Each scene shows the same named points in several views. A view is turned or mirrored, shifted and resized as a whole, has a little noise and may leave points out.
In the rows, zero is written as 128.

Scene 1
View 1
K513: [135 138 110 114 116 130 118 139 131 124 136 133 117 135 118 126 111 125
 131 146 143 114 129 131 122 127 120 125 139 129  96 132 144 127 120 112
 132 122 114 131 119 123 127 121 127 134 120 117 133 129 138 114 133 110
 125 128 128 145 130 118 138 137 139 102 115 131 137 146 134 112 113 138
 103 144 109 131 118 119 140]
K358: [133 143  96 101 129 138 134 135 126 114 132 140 114 157 127 144 115 129
 124 163 163 136 125 135 128 110 120 135 143 132 111 123 144 145 114 106
 120 114 124 131 112 110 115 135 143 146 132 137 131 143 147  91 146  88
 125 163 129 155 147 127 107 122 145 105 118 117 125 135 134 106 117 135
 104 154 120 151 121 124 133]
K391: [138 128 115 120 108 131 113 133 143 133 147 128 119 129 125 115 111 120
 132 146 134 114 129 138 119 128 118 124 135 127  93 132 137 123 119 115
 136 128 118 118 113 130 132 122 125 123 119 111 131 123 137 126 127 119
 126 115 125 139 123 111 139 137 140 105 118 136 134 149 140 108 107 135
 113 140 109 133 123 119 135]
K921: [141 131 111 113 115 140 127 137 150 129 153 132 125 149 139 124 110 124
 129 164 143 135 122 143 117 113 109 127 136 126 106 130 127 132 117 108
 131 124 125 107 102 122 123 135 128 132 127 119 132 129 144 117 135 112
 128 135 126 145 137 109 113 128 148 104 120 124 123 138 143 103 106 134
 116 145 124 148 136 127 124]
K253: [135 138 116 120 111 124 112 138 129 126 127 131 113 119 104 122 113 121
 131 134 138  97 134 125 121 139 129 124 142 129  85 131 154 117 123 116
 137 123 107 138 129 129 132 116 127 130 116 111 137 128 134 120 129 116
 119 117 130 143 124 122 162 138 132 102 114 139 144 154 130 117 114 138
  99 142 100 123 111 112 148]
K186: [105 140 117 110 119 128  99 122  92 123 119 132  94 132 106 126 111 118
 123 113 145  99 150 130 143 128 133 141 147 147 109 148 159 134 125 124
 120 115 113 153 121 127 141  97 150 116 119 127 102 140 132 107 131 109
 143 123 134 133 111 109 142 159 127 100 126 144 126 155 129 122 133 126
 104 144 104 114  92 129 156]
K537: [132 139 116 118 114 122 111 136 127 125 124 133 112 119 100 126 112 123
 132 133 140  97 136 124 120 139 129 125 145 131  84 130 159 117 121 116
 134 121 107 142 133 130 129 116 127 134 116 113 137 130 133 118 128 111
 121 121 130 146 127 123 160 140 131 102 110 138 146 153 132 119 118 140
  96 146  98 121 112 112 149]
K225: [111 147 105 101 123 131 115 127  94 114 113 135  95 149 112 141 116 124
 123 134 158 115 142 129 143 118 131 144 149 143 117 137 157 143 120 118
 116 108 118 154 119 115 127 109 155 131 127 141 110 148 140  90 142  95
 140 147 133 144 129 121 121 142 133 104 122 130 124 147 127 118 133 130
 101 150 111 131 100 128 152]
K757: [100 134 114 104 118 144 108 115  99 122 141 136  99 159 139 127 110 116
 120 136 150 134 148 147 146 101 122 149 148 147 135 153 134 150 119 120
 112 118 132 127  94 119 139 110 158 110 131 136  91 141 142 105 141 107
 158 138 129 127 118  95  94 155 142 105 134 131 102 142 141 107 129 117
 124 145 128 140 108 147 141]
K182: [149 127 117 127 107 131 117 141 160 135 156 128 126 122 123 113 108 121
 136 151 127 116 126 136 110 134 116 116 132 124  83 127 131 116 120 112
 144 132 114 110 117 131 129 131 114 128 117 100 146 117 139 135 124 125
 116 110 126 142 128 112 148 133 139 104 114 132 138 147 142 109  99 140
 113 140 109 135 135 116 131]
K737: [111 145 104 102 123 131 117 128 101 116 121 138 103 151 117 140 115 122
 124 137 158 120 138 132 139 114 128 146 147 139 117 138 152 144 120 116
 116 111 122 146 114 115 126 115 152 129 127 138 111 144 143  92 142  95
 139 150 131 141 133 119 117 141 137 102 122 128 121 144 130 114 130 129
 103 151 115 135 103 130 151]
K649: [110 144 115 110 119 128 108 126  97 121 118 133  97 135 107 134 112 120
 126 124 152 105 144 126 141 128 132 140 147 142 108 141 159 134 123 120
 120 114 113 150 123 125 135 104 148 123 122 130 110 141 134 104 136 104
 136 131 133 137 121 117 138 150 130 103 121 137 128 151 130 120 132 130
 102 147 108 123  97 124 155]
K958: [143 127 120 129 105 129 112 137 152 135 150 126 125 122 121 113 110 121
 133 145 125 111 129 135 114 135 117 118 136 124  84 133 135 114 118 115
 144 132 113 116 120 133 133 124 118 124 115 100 139 117 138 135 123 126
 121 106 125 137 122 109 152 136 137 103 116 138 139 150 140 112 103 137
 114 138 107 130 130 117 134]
K518: [133 113 125 128 101 146 105 125 155 143 174 125 125 135 152  99 107 113
 132 148 119 135 131 154 118 116 105 127 128 131 108 146 110 124 119 117
 138 135 129  91  93 134 142 128 125 103 121 103 118 111 140 146 124 138
 142  97 126 124 115  82 116 146 148 108 130 139 114 147 155 101  99 127
 136 128 124 138 138 139 123]
View 2
K253: [137 129 142 121  96 110 147 141 106 123 102 160 120 125  74 157 105 127
  85 136 120 116 151  96 130 163  65 125 174 112 100 141 133  97 121 104
 122 127 107 106 148 132 128  96  99 131 175  77 134 136 151  96 144 111
 143 127 123 119 127 131 121  84 145 137 142 152  98 127 119 129 104 100
 138 134 100 112 135 137 111]
K958: [110 119 141 115  87 104 154 127 116 121 106 132 114 127  70 147 138 129
 105 115 126 126 138  88 126 144  66 131 161 110 114 143 156 121 115  79
 130 132  90 118 143 125 136 107 116 115 142  89 129 144 122 102 154 110
 121 137 114 131 118 127 111  96 144 145 148 140  89 131 128 125 110  98
 146 141 104 121 124 138 124]
K921: [103 128 156 117 102 123 133 110 110 133 139 131 106 126 107 171 166 133
 106 123 130 136 123 107 129 144  82 147 140 138 125 119 146 142 107 125
 108 123  95 144 127 123 136 142 106 135 115  87 123 133 139 150 140 124
 129 112 132 142 106 140 144 128 137 150 153 135  88 124 134 122 123  96
 134 138 129 124 123 161 144]
K518: [ 87  90 115  86  99 106 137 125 128 118 107 108 101 127  87 121 187 147
 112 112 130 148 118  99 100 117 108 142 136 122 123 130 174 156  96  77
 141 130  68 148 133 119 156 146 137 109  96 123 124 136 105 142 177 113
 101 124 106 150 111 143 138 125 125 139 155 138 107 140 139 116 135 105
 142 132 112 142 122 167 132]
K757: [157 105 109  88 138 143  96 153 108 126 113 164  95 121 133 153 153 151
  78 161 129 142 136 121  91 137 138 154 142 136 105 104 129 130 101 156
 131 129  97 134 127 130 160 161 116 154 124 128 129 113 180 174 174 137
 135  96 120 149 136 164 198 121 124 107 150 164 136 128 122 113 144 108
 110 117 116 140 140 202 109]
K537: [148 132 143 123  98 116 145 144 106 122 101 166 116 121  80 161 104 125
  82 138 117 116 152  97 130 162  65 127 172 110  98 140 132  93 123 110
 123 129 110 101 149 132 130  97  99 132 179  79 131 136 156  95 145 112
 147 129 121 114 127 130 118  78 147 133 137 154 100 121 118 131 104 101
 135 135  99 117 135 138 109]
K391: [120 116 143 111  98 110 145 129 113 123 109 141 114 125  82 155 139 132
  99 125 122 132 138  96 125 148  78 134 154 116 109 132 149 123 115  97
 126 127  93 123 138 126 139 119 113 125 141  92 130 136 133 118 151 114
 127 125 118 128 118 135 126 103 139 139 145 143  96 131 129 124 114  97
 139 137 109 122 126 147 123]
K358: [138 148 171 131 114 141 116 118  99 139 152 164 107 117 129 201 143 127
  85 143 130 132 139 121 142 167  83 150 149 152 122 108 122 122 118 176
  93 124 122 131 122 125 128 147  83 161 135  71 125 122 185 155 122 138
 153  92 148 137 108 147 162 126 142 143 144 146  89 114 124 126 121  96
 120 137 137 114 130 170 143]
K649: [178 124 121 109 123 129 117 165 101 123  96 184 111 116  99 164 104 136
  69 159 121 123 153 108 107 162 101 137 166 117  94 123 121  95 120 138
 127 128 112 102 145 137 142 118 101 151 172 102 136 118 181 124 158 128
 151 110 122 125 143 145 158  82 138 114 143 167 127 119 114 125 118 108
 117 124  96 120 144 166  91]
K737: [167 132 137 109 125 143 107 151 101 126 119 183 106 116 122 178 121 136
  71 161 124 127 146 114 117 160 104 147 154 132 103 114 118 105 116 165
 112 126 117 117 132 134 141 133  93 164 154  95 132 114 192 147 148 137
 153 100 131 131 132 155 170 107 134 118 143 161 120 116 118 122 128 100
 113 124 113 121 138 180 110]
K186: [184 112 106 100 122 128 111 174 103 115  80 188 107 118  97 149 100 140
  65 163 119 125 150 106  97 156 109 135 167 112  88 127 123  93 118 130
 137 132 108 100 145 136 148 115 109 146 174 113 138 120 178 120 166 125
 148 115 115 123 142 150 160  84 136 101 142 173 135 124 112 121 127 110
 114 121  94 126 145 171  87]
K513: [138 134 151 121 102 124 134 128 104 132 127 156 113 124  97 175 133 128
  89 135 127 126 143 101 132 157  76 137 159 130 112 127 132 116 120 132
 114 127 109 123 136 129 132 121 100 142 146  83 129 128 159 129 136 125
 141 111 128 131 119 139 142 105 139 139 145 149  95 120 124 125 115  96
 129 135 121 118 130 156 126]
K225: [180 135 133 116 127 145 108 156  95 129 113 188 106 113 123 176 108 134
  68 165 123 125 150 119 114 165 102 143 161 135  99 113 116 102 120 167
 117 128 123 108 135 138 138 131  89 162 166  99 137 113 197 138 145 134
 154  99 134 131 135 153 168  98 138 116 139 169 123 113 112 125 122 105
 109 127 111 121 140 178 106]
View 3
K358: [143 140  82 118 133 137 109 118 121 120 154 107 125 137 143 155 103 133
 136 152 135 134 100  62 110 135  75 123 170 162 154 130 156 128 118 109
 141 120 124 160 123  95 133 105 109 112 135 133 146 148 162 136 129 102
 131 129 136 136 115 132 102 144 117 135 133 108 144 113  95 147 161 121
 107 104 151 162 109 125 117]
K921: [119 139 119 125 134 135 105 125 135 123 146 110 118 124 143 139 111 113
 148 154 128 124 119 104 107 110 103 113 131 161 137 120 156 121 116 115
 157 123 128 143 123 113 122 107 119 113 105 151 146 149 173 123 131 112
 103 116 114 143 148 114  92 142 111 124 128  94 122 128 111 142 135 119
 103 116 156 135 109 131 116]
K537: [125 140 118 108 138 134 114 108 131 153 127 102 150 140 158 205 124 149
 127 125 144 136 102 119 125 107 116 147 144 133  94 122 131 138 115 132
 158  92 163 152 154 127 156 105 127 130 125 163 132 120 111 137 112  91
 133 107 147 136 159 121 163 146 136 127 126 111 157 108 118 155 108 136
 114 131 140 140 111 113 134]
K391: [115 134 137 118 135 135 109 119 134 140 126 111 130 133 144 168 121 128
 142 137 133 126 115 127 115 100 124 128 121 148 105 114 145 124 116 126
 164 111 149 142 140 136 138 107 132 126 107 171 139 137 143 134 120 107
 112 107 124 144 167 114 128 142 124 124 122  95 134 122 119 151 106 126
 106 127 148 125 111 123 130]
K737: [153 129  90 122 133 151 123 114 103 131 130 119 132 154 130 161 105 159
 119 139 144 144 104  78 105 138  96 151 160 157 134 127 133 150 118 121
 153 115 146 146 144 107 137 119 120 137 149 160 137 164 129 166 116  96
 143 137 145 144 114 142 118 138 133 141 122 108 172 111 100 137 152 137
 116 102 154 156 105 124 127]
K757: [152 110 116 135 123 161 127 123  95 118 119 144 117 169 105 106 102 156
 121 143 140 138 122  95  88 134 110 151 140 176 133 119 130 155 124 117
 166 138 133 127 135 115 119 130 129 153 139 185 139 202 144 181 116 111
 129 149 122 162 110 146  78 132 131 140 117  78 170 117 107 127 154 141
 111  83 169 140 103 130 124]
K958: [106 136 146 113 136 131 108 119 142 140 125 109 131 130 154 172 129 125
 145 137 135 125 121 140 120  88 133 129 112 139  94 114 140 122 116 131
 169 104 152 145 143 140 140 101 132 122  96 169 136 132 141 122 121 106
 109 100 122 143 184 105 139 144 121 116 122  94 128 122 129 150  98 128
 107 137 142 120 113 115 132]
K186: [148 119 119 120 134 154 131 112 101 149 106 128 143 171 125 172 118 173
 111 118 150 146 115 115 109 124 120 173 146 144  97 120 111 163 122 132
 160 107 163 136 156 130 152 126 132 160 147 184 130 165  95 175 103  92
 146 131 144 155 132 137 143 137 146 145 116 101 186 105 112 141 125 147
 120 106 150 139 104 118 140]
K649: [150 123 105 116 134 150 127 109 104 143 117 123 140 165 133 174 115 169
 114 125 150 144 108 103 113 128 108 165 154 144 108 124 120 156 120 124
 159 106 158 142 155 121 152 120 127 152 147 173 127 158 109 166 105  90
 146 129 148 146 127 136 142 137 142 140 119 107 179 107 107 140 132 141
 119 109 148 146 102 118 136]
K513: [130 138 107 115 132 137 113 114 126 132 142 106 133 136 144 170 113 137
 137 140 137 132 109  98 115 117 104 131 146 149 126 124 141 130 116 120
 153 112 145 149 138 119 141 107 121 122 122 154 141 136 143 134 123  98
 127 116 135 140 141 120 124 144 127 129 129 106 144 117 109 149 133 128
 111 120 147 146 109 123 127]
K225: [159 124  90 119 137 153 126 112  99 133 124 118 137 161 130 168 105 167
 118 131 145 146 100  79 109 140  94 160 169 153 133 129 128 153 121 118
 148 113 149 147 145 109 146 121 119 142 156 160 136 164 120 170 109  92
 148 133 152 143 111 142 127 136 138 143 125 106 180 107 101 141 154 139
 121 100 152 158 108 123 129]
K182: [101 142 143 116 135 128 106 122 146 138 132 110 126 123 155 174 127 118
 146 145 128 121 122 135 121  89 124 114 111 142 102 114 148 117 117 129
 166 104 143 141 141 135 136 101 132 115  92 163 140 123 149 115 124 107
 105 101 117 141 185 103 132 146 119 116 124  95 122 122 124 153  95 126
 103 139 143 123 113 120 125]
K253: [121 143 125 109 139 133 115 110 132 150 126 103 145 138 155 200 123 145
 129 126 141 138 104 124 126 104 117 144 137 131  98 122 131 136 117 134
 158  94 162 150 152 131 154 105 126 129 124 165 134 122 116 134 114  88
 127 108 141 136 167 115 159 140 131 124 120 110 152 113 118 154 104 131
 115 135 138 136 110 116 135]
K518: [ 98 123 169 136 129 140 110 133 133 125 120 137 107 134 129 109 121 114
 148 151 130 116 145 147 102  87 141 120  88 166 106 106 148 122 120 128
 175 131 132 118 129 145 111 113 136 134  80 192 140 170 167 133 123 127
  84 114  89 163 178 111  84 140 116 116 114  65 120 137 132 141 108 126
 101 119 164 105 102 129 123]
View 4
K537: [117 122 144 111 161 149 137 154 136 140 125 128 167 153 147 129 132 110
 130 121 143 101 118 132 133 119 156 127 155 128 133 129  98 128 125 122
 129 139  93 119 123 148 112 123 116 112 120 167 102 112 115 140 156 125
 128 151 162 130 142 164 154 130 144 134 124 136 119 143 119 125 127 118
  79 133 131 131 128 115 107]
K358: [121 145 138 129 119 167 136 147 139 145 142 161 139 111 125 132  79 140
 106 137 138 132 129 134 152 102 158 156 149 100 133 135 121 113 151 166
 124 147 142 129 149 130 110 123  86 131 122 133 123 135 129 107 122 110
 125 144 153 143 129 141 170 145 115 127 153 151  88 106 124 142 168 127
 116 119 126 104 136 183 113]
K253: [117 122 146 113 155 149 136 157 137 138 122 130 164 155 148 131 132 108
 132 123 139 101 114 132 132 119 152 121 152 129 128 130  95 131 127 122
 127 137  93 116 121 152 114 124 111 112 120 166  99 115 119 136 150 121
 130 145 157 131 143 160 154 125 145 135 120 138 119 145 122 128 129 118
  79 133 125 133 124 116 107]
K182: [104 149 139 116 136 122 148 151 148 133 105 142 166 159 144 117 145 115
 140 116 124 133  76 122 134  91 133 105 143 119 111 129  93 154 133 140
 116 123 104 109 141 155 130 128  96 118 110 157  87 127 119 122 107 104
 141 117 144 136 150 147 139 101 129 134 111 136 119 140 121 129 124 120
 102 137 115 125 120 125 108]
K225: [131 125 149 126 136 171 113 133 115 133 157 134 149 109 131 154 100 119
  95 141 146  98 168 125 146 129 160 162 144 116 138 137  98 114 135 148
 131 165 133 133 137 147  95 119 129 122 135 133 139 116 127 130 159 133
 116 173 159 123 133 155 170 148 140 134 139 150  98 119 112 147 146 128
  92 125 131 131 146 165 120]
K737: [129 131 148 127 130 163 118 135 121 133 151 139 149 109 131 153 100 123
  96 140 145 106 159 123 146 124 155 155 138 111 131 132  95 117 133 155
 131 160 132 133 143 145  98 121 126 122 135 130 139 118 126 127 146 131
 120 170 156 123 133 150 166 144 136 130 141 149  97 115 114 146 145 127
  98 126 128 133 144 172 121]
K649: [131 123 154 125 144 158 113 137 116 127 147 123 156 124 138 151 120 109
 105 134 148  92 160 123 140 132 155 149 139 122 129 133  82 126 122 135
 134 159 119 128 133 155  95 121 142 115 134 142 133 108 122 141 159 134
 120 172 158 119 139 160 163 141 150 138 127 145 107 129 111 141 129 122
  83 132 131 144 144 145 122]
K513: [119 144 138 123 134 150 136 148 134 141 131 145 155 132 134 130 110 126
 119 129 134 117 117 126 144 108 152 135 145 111 123 132 105 130 140 149
 124 140 120 118 143 141 115 125 104 123 120 147 113 123 124 121 131 118
 131 143 152 136 138 150 162 128 129 130 133 145 106 124 120 138 141 120
 102 127 124 124 133 145 113]
K958: [108 146 143 114 145 124 144 151 145 128 109 132 169 160 145 121 149 111
 140 116 129 128  82 121 133  95 131 103 145 118 108 124  85 153 129 137
 119 125 104 109 139 158 124 130 106 116 115 159  90 120 120 130 117 107
 141 124 146 131 151 149 139 102 135 137 109 134 121 142 118 125 117 117
  96 138 117 130 119 118 110]
K518: [110 174 139 126 105  98 135 128 138 110 101 141 163 137 133 128 153 115
 129 125 110 160  69 106 139  78 105  96 113 114  84 128  57 184 124 165
 102 122 140 105 171 167 134 133 115 125 120 122  96 124 126 116  65  99
 150 114 128 125 159 127 122  80 120 133  94 140 113 126 108 143 109 117
 124 140  97 138 128 147 125]
K391: [114 142 146 117 136 130 138 146 139 129 119 139 164 144 138 128 138 114
 126 123 130 124  95 120 137  99 135 117 142 119 114 129  85 146 131 143
 123 133 111 112 145 154 123 126 112 118 121 149  97 121 120 126 116 111
 137 133 144 131 150 148 145 112 131 134 115 139 115 132 115 132 125 120
  97 134 117 128 128 135 112]
K186: [131 122 154 120 147 155 104 131 112 119 148 114 162 122 138 158 132 104
 102 134 148  88 164 118 140 139 149 144 136 131 127 131  71 132 115 134
 134 159 117 129 131 161  94 120 155 115 138 136 135  99 123 152 161 137
 119 180 156 111 144 161 160 135 157 138 115 140 110 132 106 142 121 122
  79 137 124 156 141 140 122]
K757: [134 148 148 133 102 145 102 109 108 109 150 136 150  85 121 162 111 121
  85 149 134 124 162 105 154 118 128 152 111 106 112 136  65 144 127 169
 119 160 161 132 166 160 101 122 152 126 140  97 148 113 133 125 118 127
 123 166 142 114 143 137 156 125 131 132 120 153  91 105 106 162 130 127
 110 136 115 148 154 193 135]

In a view up to two points have been moved. Name them for each view, in the order of its rows, or write -.
view 1 => K513
view 2 => -
view 3 => -
view 4 => K518
